Points on a hilly landscape, in no order, each with its height.
From any point a ball rolls to the lowest of the 2 points nearest to it. It stops when none of these is lower. Distance is the straight distance between rows; heights are no part of it.
nilos: [ 89 115  73  73  87  97 121  99  65 109  75  81  72 122 111 104  87 129
 138 126  88  68 125 123 100  66  98  74 129  85 109  98 141]  height 12.9
Vut: [ 81 124  99  82 112  99  95  95  92 112  79  80  53  80 110  76  71 132
 108  89 106  77  99  73  69  95  79 108  83 120  96  98 136]  height 62.0
piluv: [129 119  84 103 104  86  94  91 133 117 118 103  74  43 125  98  65 136
 119 120 113  82 137  95  70  50  81 103 111 107 119 116 122]  height 28.7
ginuf: [ 95  99  95  62 112  88 108  81  73  97  80 101 109 134 140 124  66 110
 133 146  96 102 115  95 107  49 103  90 133  90  83 103 128]  height 52.5
tifiv: [119 107  95 126  82  94 104 103 124 114 129 124 104  74 118 132 107  99
 100  97 108  92 123 107 100  83 100 109 110  94 125 121  73]  height 20.0
bir: [ 80 104 106 143 108 106 103 131  78 114  84  79  55  60  65  55 112  99
 103  81 104  77  97 105  91 102  99  80  99 131 107 102 128]  height 42.1
sidos: [120  94 115 110  89 108  84 118 153 108 116 133 105  57 121 128  97  65
  95  94 106  99  71 108  75  98 112  89  82 134 129 144 110]  height 30.6
fibos: [ 96  59  97 118  98 106 100  98  93  89 102  80 101 133  59  82 136  99
  73  93  94 118  89 103 134 156  93  97  86  76  96  72  86]  height 29.1
ribil: [110 102 103  81 108  64 112  72 105 140 110 120 111 115 167 129  60 120
  71 128 119  86 112  78  87  49  94 104 103  84 102 117 118]  height 40.0
ribab: [111 113  99  86 113  95  91  80 119  90  98 103 109  64 105 110  74 103
 105  92 109  91 107  83  88  79 102 118 107 103  82 102  95]  height 20.4
kif: [ 81  72  96 130  82  96  93 120 112  87  89  88 123 114  51  81 112  80
  88  85  79 111  83 115 143 128 106  92 124 105  83  84  67]  height 53.2
Naze: [127  86 109 132  96 118 114  97 129  95 128 118  90  88  89  96 142  91
  60  68 107  94 108 106  74 118  92  99  62  84 131 113  79]  height 24.6
Norug: [126 113  86 110 106  87  96 100 134 118 129 113  82  30 117 104  71 113
 111 105 111  78 123  93  76  64  90 106 106 109 124 118 113]  height 25.7
nezil: [ 89  89  86 158  85  93  86 144 115  92 113 107  91  51  63  88 108  80
 119  89  91  95  94 126 116 104 111  90 135 122 110 110  94]  height 49.8
Roro: [107  80  89 129  69 101 108 136 112  92 102 113 106 107  79 109 125  86
  85  92  87 105  91 111 118 113 110  87  99 119 105 135  83]  height 3.1
Mor: [ 85  99  99  84  99 104  99  78  82  79  95  94 107 114  86  98 108 104
 138 119  88 114  91 110 127 125  98 118 124  84  79  57  95]  height 50.3
nela: [126  97 111 103 101 115 101  87 135 116 118 123 101  75 128 112 107  93
  70  75 107  92  93  98  66  87 109 109  65 102 131 126  99]  height 44.6
Giv: [111 117  71 104  84  89 113 117  85 127 102 108  80 103 118 125 106 114
 100 119 112  77 128 113 103  60 106  91 104  97 131 124 126]  height 35.5
Noro: [109  82 109  73 107 109 107  84  83  96 113 101  83 151 111  87 125 104
  70 102 118 127  87  84 101 146  94 121  38  92 103  78 110]  height 36.8
Tera: [ 99 129  99  86 116  95  93  90 111 115  92  85  67  62 115  82  57 140
 113  86 108  73 115  73  58  77  71 113  92 108 101  98 126]  height 63.3
duk: [108 100 111  72 112  95  87  54 102  92 127 115 119 102 123 124  82 101
  98 112 108 119  93  88  96 111  97 144  84  78  79  79  73]  height 26.4
Sefo: [114 107  99  96  91 100 115  51 111  85 113 105 108  98 135 128  92 120
 133 132  88 113 151 103  94  77  76  95 148  50  95  84  80]  height 16.7
vep: [119  78 108 143  76 110 106 132 132  77 117 119 117  97  63 101 124  78
  78  73  82 110  86 113 108 127 104  89  96 110 101 134  69]  height 11.0
tomon: [113 121 109 100 116 105  85 100 135  79 130 111 119  38  81  94  86  81
 110  67  95 100 105  89  83 102 108 119 112 108  89  93  64]  height 52.6
muvo: [109  92  95  94  78  82 121 106 106 101 101 117 126 147 133 136 115  84
  70 109 105 108  94  98 115  94 106  96  88 102 107 137  76]  height 39.4
gude: [ 99 101  88 119  70  89 105 114 112  87 100 111 136 108  85 125 108  85
 115 105  74 114 100 123 122 105 104 105 145 100  84 113  52]  height 21.4
ner: [ 95  77 112 129 101 112  96  91  91  82 115  83  97 107  57  74 128  90
  67  79 101 115  95  95 113 156  91  97  82  73  98  72  82]  height 27.1
garus: [ 85 103  70 140  88  96 111 113  87 102  92  95  72  72  79  89 112 117
 115 100  99  73 119 126 103  88  85  92 124  83 118  91 114]  height 38.4
vomek: [100  84 105  62 116  92  89  77  85  95 109 119 115 140 129 113  97  90
  84 113 110 135  76  94 107 124 106 135  51  93  79  94 101]  height 29.9
Luza: [ 74  62  70 121  76  90 116 131  78 113  79  78  99 143  65  87 126 100
  98 112  91  91 100 135 136  96 110  67 123 100 118  97 113]  height 46.1
talap: [128  88 125 120 102 126  99  97 121  81 116 111 108 106  78  93 131  86
  66  68 103  99  91  93  84 128 102  95  65  91 111 113  77]  height 19.8
pubu: [115  86  93 116  77  97 111 134 118 109  97 120 104 112 101 122 125  86
  80  94 107 102  93 105 109  96 110  80  86 124 118 149 102]  height 12.2
seme: [ 82  92  92 149 101 108  93 100 100  86 111  86  98  58  58  68 119  89
  81  70  95  97 102 106 108 133  92  94 115  79 103  67  77]  height 54.6
mil: [113 124 117 110 127 114  84  98 120  82 132 108 101  34  81  84  90  84
 100  59 100  95 111  84  61 102  99 113  96 101 102  90  72]  height 53.0
raf: [107 102 101  94  79 101  92 142 126 108  88 123 121  86 106 125  94  83
 103  96  93 106  75  97 106  91 124  93 100 143  95 145 102]  height 26.3
molu: [108  89 106  79 104 105 110 115 103 107  80 104 105 123 111  99 114  88
  68  85 109  99  81  85  90  94 109 102  69 124 101 121 119]  height 27.7
viget: [106 120  89  74  98 103 108  72 101  78  83  88  85  88 118  92  70 144
 141 124  98  92 142 107  82  53  81  77 134  94  93 100 129]  height 34.6
purav: [ 99  79 122  95 111 119 103 101  77  97  98  78  79 138  72  69 128 100
  76  89 111 115  81  87 113 148  99  99  56 100  96  82 111]  height 30.2
Zib: [120 106  98  93 108  76 107  58 115 139 124 107 105  90 160 111  54 128
  85 127 115  88 121  77  85  50  83 112 111  82 103 106 104]  height 39.2
ravod: [ 99 111  92 105  79  97 116  96  78 100 104 106 120 138 123 148 102  94
 125 129  67 103 135 118 118  78 107  81 157  53 102 102  76]  height 13.7
Bovu: [ 86 109  95 145 108  96  99 131  93 109 103  98  56  43  74  74 110  98
 111  87 105  77 103 107  84  99  96  90  97 123 115 108 120]  height 39.7
diviv: [113 122  88  98 103  91 105  60 115 107 115  94  83  78 115  98  78 141
 114 111 105  82 139  92  79  83  67 116 110  78 107  89  97]  height 14.4
faz: [ 65  88  90 110  91 107 105  94  66 103  81  70  82 105  72  65 120 114
 112 105  92  93  95 114 122 125  90  91 119  96 109  57 114]  height 48.9
zofo: [ 89  97  88  78  91  84 109 114  85 107  77 100 121 146 104 110 104  88
 107 117 108 106  86 107 127  91 110 105 111 121  90 109  99]  height 35.7
nado: [ 88 123  96 110 104  96 103  89  92 105 100  83  65  77  93  81  94 130
 111  91 104  77 121  94  76 114  70 115  98  93 110  81 102]  height 21.2
sivof: [ 75 102  90  97  96  96 100 132  84 107  63  82  86 101  77  77 107 100
 117 100  97  80  92 109 122  81 119  84 128 134 101 103 128]  height 37.9
mezag: [ 87  68  95  73 103  92 110 103  71  98 100  87 102 163  90  87 129  97
 104 126 101 126  81 105 137 134 104 117  80 108  92  77 101]  height 35.8
deri: [106 120  74 112  90  97 111 101  94  93  96 100  64  63 105  96  82 135
 136 123  92  72 143 120  85  61  85  75 138  82 115 106 127]  height 36.4
vuke: [ 99 107  88  97  74  94 102 136  98 100  87 107 124 115 106 139  84  90
 122 114  84 107 100 111 122  73 121  91 143 120  90 137  79]  height 21.9
leluz: [ 97  93  91  77  93  71 125 112  86 113  86 110 132 167 144 130 101  82
  81 123 101 117  92  94 118  84 109  95  86 105 101 123  93]  height 38.5
Zez: [ 94  64  98 103  89  98 108 103  97  87 110  89 123 152  62  90 127  89
  80 105  85 125  83 102 142 151  97 101  92  83  92  82  76]  height 31.3
Bimi: [111  94  86 112  85  96 115 127 106 128  93 116  71  98 116 110 128 101
  73 104 118  83 102 100  89  86  98  86  72 116 135 140 137]  height 26.7
nonik: [102 115  91 123 102  99 101 120 115 112 114 104  68  44  94  96 101 105
 110  90 110  75 113 105  74  90  93 104  98 113 121 110 109]  height 36.6
rusi: [ 85 116 102  97 108  99  99 100  87  96  93  88  82  91  83  83 110 107
 100  82 107  82  99  93  98 116  84 107  97 106 103  82 106]  height 24.2
bulik: [107  95 112  71 111 113 100  91 102 100  85 110 109 120 124  99 110  90
  62  81 117 100  78  85  85 101 103 106  57 106 101 106 124]  height 33.0
tusut: [ 99 105  91 106  76  94 101 131 105  98  94 108 126 103  85 123  97  80
 113 105  89 110  96 117 127  95 116  98 131 119  94 122  68]  height 19.4
luso: [109 112  73 109  85  85 118  92  85 116  99 103  82 105 124 124 104 120
 107 116 108  72 142 109  97  75  94 104 110  81 120 106 105]  height 36.9
sori: [ 92 100  84  60 108  72 111  93  82 126  80 109 101 136 148 113  84 106
  74 123 123  95  84  83  97  77  98 110  77 107  99 101 143]  height 54.1
nama: [116 117  85  95 102  92 101  84 123 109 101  94  86  58 130 104  56 137
 120 126 106  86 145  99  81  37  87  85 125 106 114 119 127]  height 31.4
Bafe: [ 90  93  88  69 104  83 106  95  84 104  86 105 118 150 131 127 101  88
  96 120 115 116  90  92 119 102 100 112  91 102  91 101  96]  height 37.1
Nosod: [103 101 137 116 123 128  86 115  92  86  92  82  93  83  63  55 119  79
  87  58 104 102  82  88  86 125 120  71  72 115  96  97 105]  height 42.2
zise: [ 83  86 111 154 109 111  98 138  91 110  90  80  62  67  58  50 125  83
  94  80 100  89  83 108 104 103 107  65  87 129 102 113 120]  height 44.4
pefet: [ 94  89 114  62 123  84  90  69  87 104 108 124 126 128 139 124  75  83
  92 124 110 126  73  86 109 100 105 137  72  90  68  91 102]  height 26.9
mik: [115  88  98 108  88 105 116 116 109 109  88 111  87 111 104 107 130  95
  69  92 113  91  93  97  97  99 104  87  69 115 121 131 116]  height 19.9
Rek: [106 124 107 101 116  97  95  99 116 119 107  93  64  45 109  75  68 130
 105  76 104  66 114  81  48  83  70 111  83 110 109 109 117]  height 64.4
pifon: [ 72  98 118 119 113 112  72 102  86  89  84  68 102  80  49  53 106  89
 107  80  87  99  88 104 125 124 115  87 117 116  84  58  93]  height 48.7
senem: [117  92 124  69 116 107  80  63 106  96 117 118 118 110 131 103  90  95
  65  89 120 111  76  89  77 115  98 129  48  87  98  92  98]  height 30.5
Sipo: [112 113  92  99  89  75 114  90  97 127 119 119 115 118 151 150  85 100
  91 117 111  95 124  91 115  65 108 101 114  76 112 122  78]  height 16.5
lev: [113 109  98 102  95  83 114  71 105 114 118 110 116 123 149 151  89 104
 105 134 103 100 142  95 107  75 104 103 131  64 103 102  67]  height 15.6
Rodes: [126 118  85  98  96  79 106  67 115 129 116  97  89  92 154 112  61 142
  99 130 106  82 152  93  84  53  76 105 111  77 117 111 101]  height 38.3
loba: [ 97 118  83 106  99  94 103 109 105 104  92 101  81  69 103  99  98 109
 109  95 112  78 108  98  93  79 102 107 115 115 105 114 118]  height 33.5
Ves: [108 115  92 117  85  94 112  93  98 108 117 111 116 118 134 154  91 106
 119 132  82 103 151 106 117  66 110  82 151  60 106 112  68]  height 14.6
vaf: [110 130 116 112 122 113  93 111 113 114 114  99  63  38  95  76  91 109
  96  60 104  76 102  85  46  96  85 101  69 111 107 102 109]  height 66.1
pupan: [ 70  89  84  90  99 100 114 103  54 122  90  67  61 147  90  74 126 125
  91 117 106  98  96  99 110 127  86 107  78 108 116  79 127]  height 42.0
Zitig: [ 68  65  84 114  82 106 104  93  70 106  88  69  90 132  72  73 131 113
 103 113  92 106  91 121 135 132  97  88 114  78 117  59 114]  height 48.2
reb: [106 100 120  69 123 119  85  83 106 105  95 115 118 106 117  99  91  94
  62  83 117 108  71  80  69  99 104 118  51 101  96  97 119]  height 34.4
nuko: [ 92 100  87  97  80 107 111 105  78  95  94 100 117 132 106 136 105  93
 139 126  61  99 126 135 119  74 114  66 164  67  93  98  85]  height 12.6
vipu: [ 88 104  99  78  90 104 108  98  74  90  86  99 116 133 110 132  91  95
 152 135  65 105 119 119 117  72 119  66 162  81  77  96  97]  height 11.2
dez: [ 83 111  95 137 109 106  99  87  99  92 117  90  90  64  69  79 115 102
  89  77  94  90 120 104  88 132  74 109 105  69 106  61  77]  height 54.4
gepu: [ 97 100  87 119  81  90 110  83 106  89 115 108 127 113  88 126 126  95
  97 111  82 109 109 112 122 125  86 115 134  62  99  78  58]  height 23.5
mel: [ 95  94 101  69 108  96 102  72  82  88 100 108 121 128 131 133  90 103
 144 153  86 135 105  97 121  99 104 119 121  74  70  80  88]  height 51.6
ruz: [ 98 115  87  82  96  82 104 125  90 120  79 106 120 120 132 134  74  91
 113 118  96 102  96  99 112  50 125  85 125 123  99 133 120]  height 25.8
Siku: [ 83  88  93  48 115  79 102  88  77 118  79 108 110 135 134 113  77  95
  81 125 118 117  72  87  99  96 100 124  62 112  83  96 140]  height 55.2
nog: [108 116 142  99 129 133  90 110  91  95  79  84  89  94  83  56 113  85
  79  59 114 100  81  87  72 117 112  74  56 120 102 108 127]  height 37.6
pefug: [ 92  66 101 170  98 112  87 139 113  93 100  87  91  76  49  66 119  71
  87  68  88 104  86 113 115 119 112  66 105 114 101 112  94]  height 47.6
sako: [106 116  94  95 103  94 101  76 116  87 106 102 112  85 110 122  89 103
 116 106 101 101 116  96 102  83  98 113 126  87  93  98  77]  height 18.6
losi: [ 90 114  78  82  86  97 116  99  74  95  80  91  87 111 103 110  97 117
 146 125  87  81 126 126 113  68 108  75 148  86  97  93 123]  height 11.3
Dif: [ 95 110  86  64 104  84 104  88  73 112  75  94  93 134 146 117  65 122
 115 138 103  95 112  93  97  54 103  93 113  92  98 103 136]  height 52.9
Luga: [111 120  85  93  90  95 110  60 104  95 111  90  75  93 126  97  81 149
 126 128  96  87 145 104  78  91  56  96 119  61 107  82 106]  height 12.4
zit: [100  74 114 145 108 119 107 120  97  99  94  84  72 104  59  66 135  88
  63  73 102  93  89 102 101 132  99  69  74  93 107 107 100]  height 25.6
Seg: [ 95  87 120  69 123  73  87  56 100 106 117 124 127 111 145 124  55 103
  91 138 108 123  82  82  99  83 101 135  94  83  64  94 109]  height 25.2
kidar: [ 89 116 111  60 120  97  88  90  81 118  81  96  87 106 120  83  74 111
  82  91 120  93  73  72  74 104  89 117  50 117  83  89 149]  height 58.8
savos: [ 86 108 117  92 111 111  80 111  97  81  87  96 121  94  67  83 100  77
 112  69  95 106  84 101 118 120 114 112 106 129  71  87  81]  height 46.6
Tuv: [ 74 101  75  72  93  95 116  97  52 114  90  81  63 148 106  87 107 128
 116 128 105  97  95 101 106 124  84 105  89 103 114  66 133]  height 40.8
rupob: [ 91 125 108  76 122 107  85  91  90 118  83  86  69  92 114  75  73 125
  97  85 117  81  91  71  66 105  75 116  68 108  92  85 139]  height 60.8
tobo: [ 83 100 113 117 110 109  95 100  74  99  92  77  78  91  67  62 117  99
  86  80 105  90  99  97  98 130  92  94  88 106  97  74 102]  height 27.0
Dem: [ 78  90 102  97 103 100 113 109  68 112  74  70  62 139  75  65 120 107
  86  97 110  87  89  95 111 118  87  96  74 115 110  90 128]  height 43.0
lufam: [ 97 117  99  94 102  98 102 113  98 112  78 104  79  73  98  90 106 105
  92  86 116  81  99  90  85  84 102 104  91 128 105 111 126]  height 30.0
kog: [115 113  98  81  91  99 106  45 106  93 115  94  91 104 140 109  79 143
 134 143  92 113 145  99  82  88  61  98 129  61  91  76 100]  height 14.7
suzet: [ 92 101 130  96 114 114  74 107  96  76  94  95 119  95  59  71 110  81
  94  70 100 113  77 103 115 142 112  95  89 105  80  81  82]  height 45.2
Sema: [ 99 104 100  99  90  97 100 127 116  89  91 112 125 100  91 114  98  78
 107  91  94 105  80 100 117  95 115 102 115 129  82 130  71]  height 21.8
nogo: [138 100 133 107 113 139  86  96 141  91 109 121 127  91 112  99 107  83
  68  72  94 108  80  97  54 108 118 100  57  97 133 130  89]  height 37.7
mitav: [ 76  93  79 127  91  96 110 121  78 110  84  85  67  90  77  75 120 110
 103  97 106  73 108 114 107  97  87  92 109 106 117  93 118]  height 39.6
ropos: [ 85 106 114  62 114  94  76  91  96  79  87 101 132 112 100 112  70  85
 126 109  96 121  73  91 120 102 113 132 101 110  55  94  91]  height 47.0
Boni: [ 89  86 108  77  85 101  97 125  98  89  81  98 134 146  75 100 104  80
  98 100  85 121  70 109 134 118 109 110 106 129  70 102  70]  height 50.4
silu: [106 102  99  99  91  93 104  82 108  87 120 113 131 119  96 126 118  83
  87 103  93 118 102 100 115 124  94 125 106  78  92  93  49]  height 24.3
tino: [ 96 117  74 126  90  96 110 105  97  93 104  98  80  61  96  98  96 123
 132 112  96  73 135 119  95  77  91  88 134  84 114  93 119]  height 37.2
fiv: [133 100 137 108 124 143  85 112 133  80  94 110 129 102  97  88 109  81
  79  60 100 119  77  92  58 117 130  90  57 108 118 127 107]  height 30.7
Zagi: [ 93 107  88 109  74  90 109  97 100  89 100 102 133 127  93 126 113  88
 122 120  78 114 104 121 123 107  94 102 150  70  93  91  59]  height 22.6
sipag: [ 91  72  91 176  91 104  85 141 116  90 121 107  88  47  58  77 111  70
 104  74  91 103  91 121 116 112  98  80 112 111 107 102  93]  height 48.8
Muf: [100 120  99 139 107 101  98  94 109  96 133  91  78  40  69  75 102 105
  94  71  93  84 129  96  66 118  68 112 103  71 113  71  75]  height 54.2
rovev: [100  78 106  87 108 107 108  94  68 100 113  85  76 146  78  76 133 111
  76 108 103 127  88  90 117 158  91 111  55  90 102  66 106]  height 33.3
zireg: [105 122 103 103 107  99  99  75  97 116 118  92  66  82 101  93  97 130
  92  84 109  80 121  89  67 116  63 123  81  78 107  74  87]  height 18.7
zev: [ 91 107  83  66 101  75 112  85  67 123  85  97  88 143 146 119  75 115
 103 135 117  93 106  89  97  76  92 108  92  94 104  96 133]  height 53.3
mase: [ 82 109 119 104 117 111  74 111  98  78  82  84 105  73  59  62  92  80
 123  73  89  91  88  97 117 115 118  95 122 127  77  76  91]  height 47.7
bosi: [ 82 109  92  81 109 102 100 119  89 108  65  94  89  95  94  87 100  96
 102  85 108  82  87  94 106  84 110 101 100 142  96 108 129]  height 35.0
Git: [ 86 100  84  86  84  92 107 140  91 107  70  94 112 138  89 101 101  88
 112 111  97  97  83 113 131  78 123  87 120 140  97 123 108]  height 33.1
zudof: [ 93  75 105 163 108 122  98 107  82 100  99  64  73  87  48  52 126  92
  67  67 102 102  97 100 103 137  92  71  79  83 106  81  97]  height 29.4
Nit: [100 111 108  87 103 103  82  91 117  75  99 106 143  98  82 120  84  83
 123 100  86 122  92 102 114 108 104 127 119  99  61  90  53]  height 45.9
nerop: [ 78  96  89 100  94  97 113 115  71 114  69  83  69 117  84  74 121 112
  95  98 111  79  98 108 109 100  91  90  92 120 115  97 126]  height 41.4
sasu: [127  90 107 119  77 102  96 123 148 115 113 135 100  87 127 134 107  79
  87 106 109  99  81 103  82 100 115  76  76 128 142 157 113]  height 26.2
Supa: [106 105 125 102 113 129 101 121 112 101  75 104  85  91  86  78 126  87
  79  69 110  95  76  91  77 103 117  78  63 131 107 125 129]  height 29.5
Nito: [125  96 124  94  92 114  91 100 138  81 114 121 141 111 106 117 110  78
  72  73  96 116  84  96  87 111 114 105  70 105  98 123  59]  height 42.5
lefu: [ 87  82 105 106  78 100  93 133 106  88  82  91 123 122  54  83 111  84
  94  89  87 113  80 116 137 118 111  85 117 122  78 104  73]  height 52.1
zire: [112 106  99  70 107 101  97  41 105  85 108  92  95  95 139 102  63 139
 131 140  98 127 128  94  88  85  73 112 118  74  82  75 108]  height 17.7
sef: [121 106  96 102  85  77 106 100 119 129 118 130 117 101 155 145  97  95
  81 112 113  94 103  89  98  69 115  96  99 101 115 137  90]  height 18.3
bunu: [105 127 109 113 119 107  91  93 115  88 123  91  86  37  73  69  88 108
 105  70 102  86 123  89  65 105  84 117  99  89 102  77  83]  height 53.6
nolud: [113 104 106  94  94 108  86 128 138 104 100 123 115  60 112 123  85  79
  98  86 101 106  70  97  89  84 120  90 102 146 104 141 109]  height 30.1
godiv: [103 107 102  67 122  90  91  56 100  90 105  95  99  92 127  97  54 132
 118 129 109 114 105  78  87  85  80 133 104  90  78  80 114]  height 21.1
bet: [118  87 101 142  73 104 100 121 138  86 139 127 117  69  77 117 120  76
  87  76  90 105  99 119  95 120 100  97  99  97 117 123  57]  height 15.3
sadiv: [104 123  86  79 107  91 102  82 112  92  82  91  90  75 116  97  56 133
 130 122 107  86 127  88  85  57  87 100 127 101  95 105 128]  height 33.6
runu: [ 65  66  68 106  81  94 116 107  66 111  82  69  94 144  72  83 128 108
 109 118  91  94  97 135 134 112  99  75 124  81 123  71 120]  height 47.4
narod: [102 109  93 130  97  99  90 117 125  82 117 114 116  62  76 102 104  84
 114  80  87 100 101 110 107 108 106 108 125 108  95 110  64]  height 51.8
gof: [103  68 125 100 112 118 115 111  89  90  85  78  87 140  61  66 128  92
  71  85 101 105  78  84 111 138 105  77  62 101  92 101 119]  height 25.9
Ramo: [115 101 132  81 116 114  73  93 107  68 117 110 137  95  81 104 104  83
  96  72 103 122  83  97 100 135 107 121  78  96  78  84  60]  height 44.5
tob: [ 99 111 114  77 120 105  70  94 103  70 114 102 138  89  74 106  87  86
 113  88  97 123  86  96 113 127 104 130 102  96  67  74  69]  height 45.3
nev: [104  98 111  68 124  79  92  56 104 102 100 104 125  99 141 117  50 120
 109 133 110 110 100  79  97  67  94 128 115  90  71  92 113]  height 23.4
gib: [ 89 109  89  73  95  99 108  95  83  89  81  98 110 120 107 118  90 105
 145 127  87  96 118 108 111  73 109  85 151  91  91  93 107]  height 9.5
sinu: [128 102 100 108  78  91  98 110 133 129 118 139 106  82 145 138 101  86
  77 100 113 102  83 101  95  83 117  86  87 116 132 145 103]  height 21.5
fimar: [114  93 119 126 114 124  98  98 102  84 116  94 103  93  63  83 127  90
  69  64 104 109  90  93  83 142  92  90  72  77 105  90  77]  height 24.0
bomor: [ 94 100  97  79 103  99 101  76  90  76 105 103 118 122 113 127 100  99
 135 128  96 125  97 103 117 120 102 124 116  78  77  71  84]  height 51.0
pevi: [ 82  99  79  67 100  99 114  92  49 110  97  83  69 139 112  84 110 138
 127 132  94 117  94 107 108 135  94 125  80  96 104  61 124]  height 39.9
mova: [100  97 108  74 110  63 107  69  93 129 108 122 123 126 168 132  74 102
  71 131 118 100  93  84  96  65 107 110  90  87  92 106 114]  height 40.6
mav: [106  80 104  60 111 105 102  76  85 101 109 112  97 148 141 102 103 104
  63 110 117 128  79  83  89 128  92 128  34  91 100  87 120]  height 34.7
Nupeg: [ 82  98 114 139 119 115  88  90  73 103 102  64  71  87  59  52 119  99
  71  71  99 103  91  97  97 139  82  79  84  93  98  68 103]  height 29.3
vumug: [135  94 120 111 100 132  95  94 157 111 113 128 118  83 126 109 105  86
  65  75 100 107  85  90  59 102 120 107  59 106 138 130 104]  height 41.8
Vokod: [ 94  93 107  61 114  90 103  77  71  93  86 104 119 147 147 140  70 100
 149 154  89 130 113  95 110  77 105  99 131  81  69  96 110]  height 52.2
lakim: [ 96 109  75  83  87  91 104 141  83 118  76  99 103 119 106 115  92  90
 123 113  98  90  94 114 122  61 124  81 128 132 113 131 128]  height 29.2
kune: [ 99  93 126 122 117 116  81 120 104  77  99  89 112  77  51  65 120  77
  87  58  99 105  84  99 106 131 110  75  96 112  88  93  85]  height 43.9
nosu: [ 73  89  80 114  84  94  94 145  83 111  75  85  80 102  69  85 113 102
 125 104  87  76  89 124 131  78 125  72 135 133 114 115 127]  height 41.3
safo: [ 94  70 120 155 108 119  88 140 103  95  97  81  74  77  50  54 121  71
  94  72  91 100  75 107 111 114 122  58  97 132  93 112 106]  height 46.2
rabem: [115 115  94  99 102  95 106  65 119  80 111 103 114  86 118 127  82 112
 132 123  90 106 136  97 102  81  89 110 144  66  90  88  68]  height 17.6
rofe: [ 81  77  90 145  87 104  96 117 110  87 104  88 114  89  55  79 123  80
  84  73  82 107  96 117 128 129  93  91 120  87  94  86  69]  height 54.0
zafiv: [ 74  81  93  76 104 104 102  98  61 101 100  79  80 142  89  78 121 119
 118 126  91 125  85 103 126 136 106 121  80 110  98  61 115]  height 38.1
lepun: [121 118 128  98 126 133  90 100 116  96 102 108  97  66 101  79 101  91
  78  59 112  95  87  92  45 104 110  98  61 102 112 106  99]  height 69.4
Dufu: [119  98 124 105 110 133  91 126 129  81  86 112 109  94  84  84 119  79
  84  59 102 105  74  95  81 115 127  82  69 132 101 131 111]  height 20.1
sos: [ 78  78  72 121  76  93 101 141  83 110  80  88  99 117  64  88 119  97
 117 108  89  88 102 139 137  80 117  66 135 115 116 105 116]  height 44.2
lom: [ 73  90 110 103 104 110  78  86  78  89  90  70 105  94  58  63 109  98
 126  99  76 111  83 111 133 141 108 101 116 101  84  43  96]  height 49.6
Sopo: [ 96 110  98  83  96  88 100 121  91 110  88 108 132 124 130 149  70  93
 119 124  92 106 103  97 117  56 124  92 134 114  85 131  93]  height 24.1
Besab: [ 81  88 114  61 101  95  88 110  93  89  86 108 138 145  97 112  85  76
 120 110  96 127  71 106 128 114 111 127  94 121  57 102  84]  height 48.5
Ziv: [116 102 120  71 117 103  87  61 114 102 125 119 122  93 122 115  80  98
  80  94 117 102  81  80  79  94  99 133  76  86  85  87  90]  height 28.0
kal: [116 120  82 103  88  81 118  76  98 120 117 101  90 102 144 127  83 130
 106 126 109  82 151  98  96  59  89  99 118  73 121 102 100]  height 37.5
keku: [102 107  72 101  80  86 113 127  82 142  90 111  70 106 127 109 113 110
  83 114 120  77 114 101  94  70 100  87  79 113 134 132 147]  height 32.2
naba: [113 120  84  88  84 102 117  82  89  80  95  95  81  81 116 102  84 129
 146 131  83  85 150 126  91  51  89  58 144  79  97 102 130]  height 35.6
mupe: [121 118  95  99 109  92  97  87 137 106 124 111  95  45 113 105  72 105
 104  96 108  85 117  87  75  70  98 115 108 102 110 107  90]  height 22.8
Pago: [113  86 111  87  85  99 104  95 122  88 102 125 137 138 126 131 108  81
  69  93  99 118  85  93 105 104 106 108  75 103  93 127  68]  height 40.7
tipa: [101 103  97 126  95  97  92 130 116  92 113 112 100  60  79 101 104  84
 107  80  98  91 100 110 102 101 107  95 117 124 105 119  87]  height 51.1
Nef: [119 124 122 108 119 124  92 112 127 107 113 106  72  35  98  77  92  88
  91  60 106  90  92  91  37  95 100  99  63 115 120 113 114]  height 67.6
Nuvi: [105  65 118 131 107 116 118 114  90  96  83  71  78 130  54  59 130  91
  68  77  92 101  87  87 111 130 104  65  73  91  96 104 109]  height 20.5
netu: [106 116 104 110 105  96  85 113 138  77 120 110 122  45  78 110  88  81
 116  75  86 100 102 100  96  97 114 115 128 116  88 109  56]  height 52.3
Gasad: [126  96 100 131  82  95 104 112 137  97 137 129 110  69 103 128 117  83
  86  82  95  98 102 106  95 107 104 105  93 101 121 130  62]  height 17.5
taga: [ 85  68  88  92  90  93 115 103  79  96  99  87 117 164  79 107 128  95
 102 126  89 128  84 120 142 135  97 106 101  90  97  79  83]  height 33.7
Kelut: [108 102 106  88 103  93  96  66 112  89 131 116 132 112 114 134 104  89
  97 105 105 119 102  91 110 118  94 137  99  70  84  84  45]  height 25.1
namez: [110 117  94  97 101  90 108  64 110 104 121  99  86  82 107 104  94 122
  96 100 108  91 123  90  75 109  75 129  96  73 105  76  80]  height 16.6
fadid: [116 101 116  88 100 111  86  93 121  75 115 114 145 101  95 119 106  77
  81  73 102 116  85  97  95 122 105 116  85 101  83 101  54]  height 43.6
rem: [ 82  98 107  51 124  92  93  89  75 117  85 106  95 118 128  98  71 110
  79 109 118 110  70  77  85 102  97 125  49 115  83  87 151]  height 56.9
fonuv: [ 74  95  96  95  92 106  99  79  79  84  91  81  94 102  78  76 108 110
 128 112  84  97  95 115 117 133  99 109 125  77  91  48 104]  height 49.7

Where does a ball stop that starts at each point below?
sasu: gib
Boni: tusut
Dem: Luga
Rodes: Roro
Nito: tusut
sadiv: Luga
lom: Dufu
reb: tusut
vomek: Luga
dez: lufam
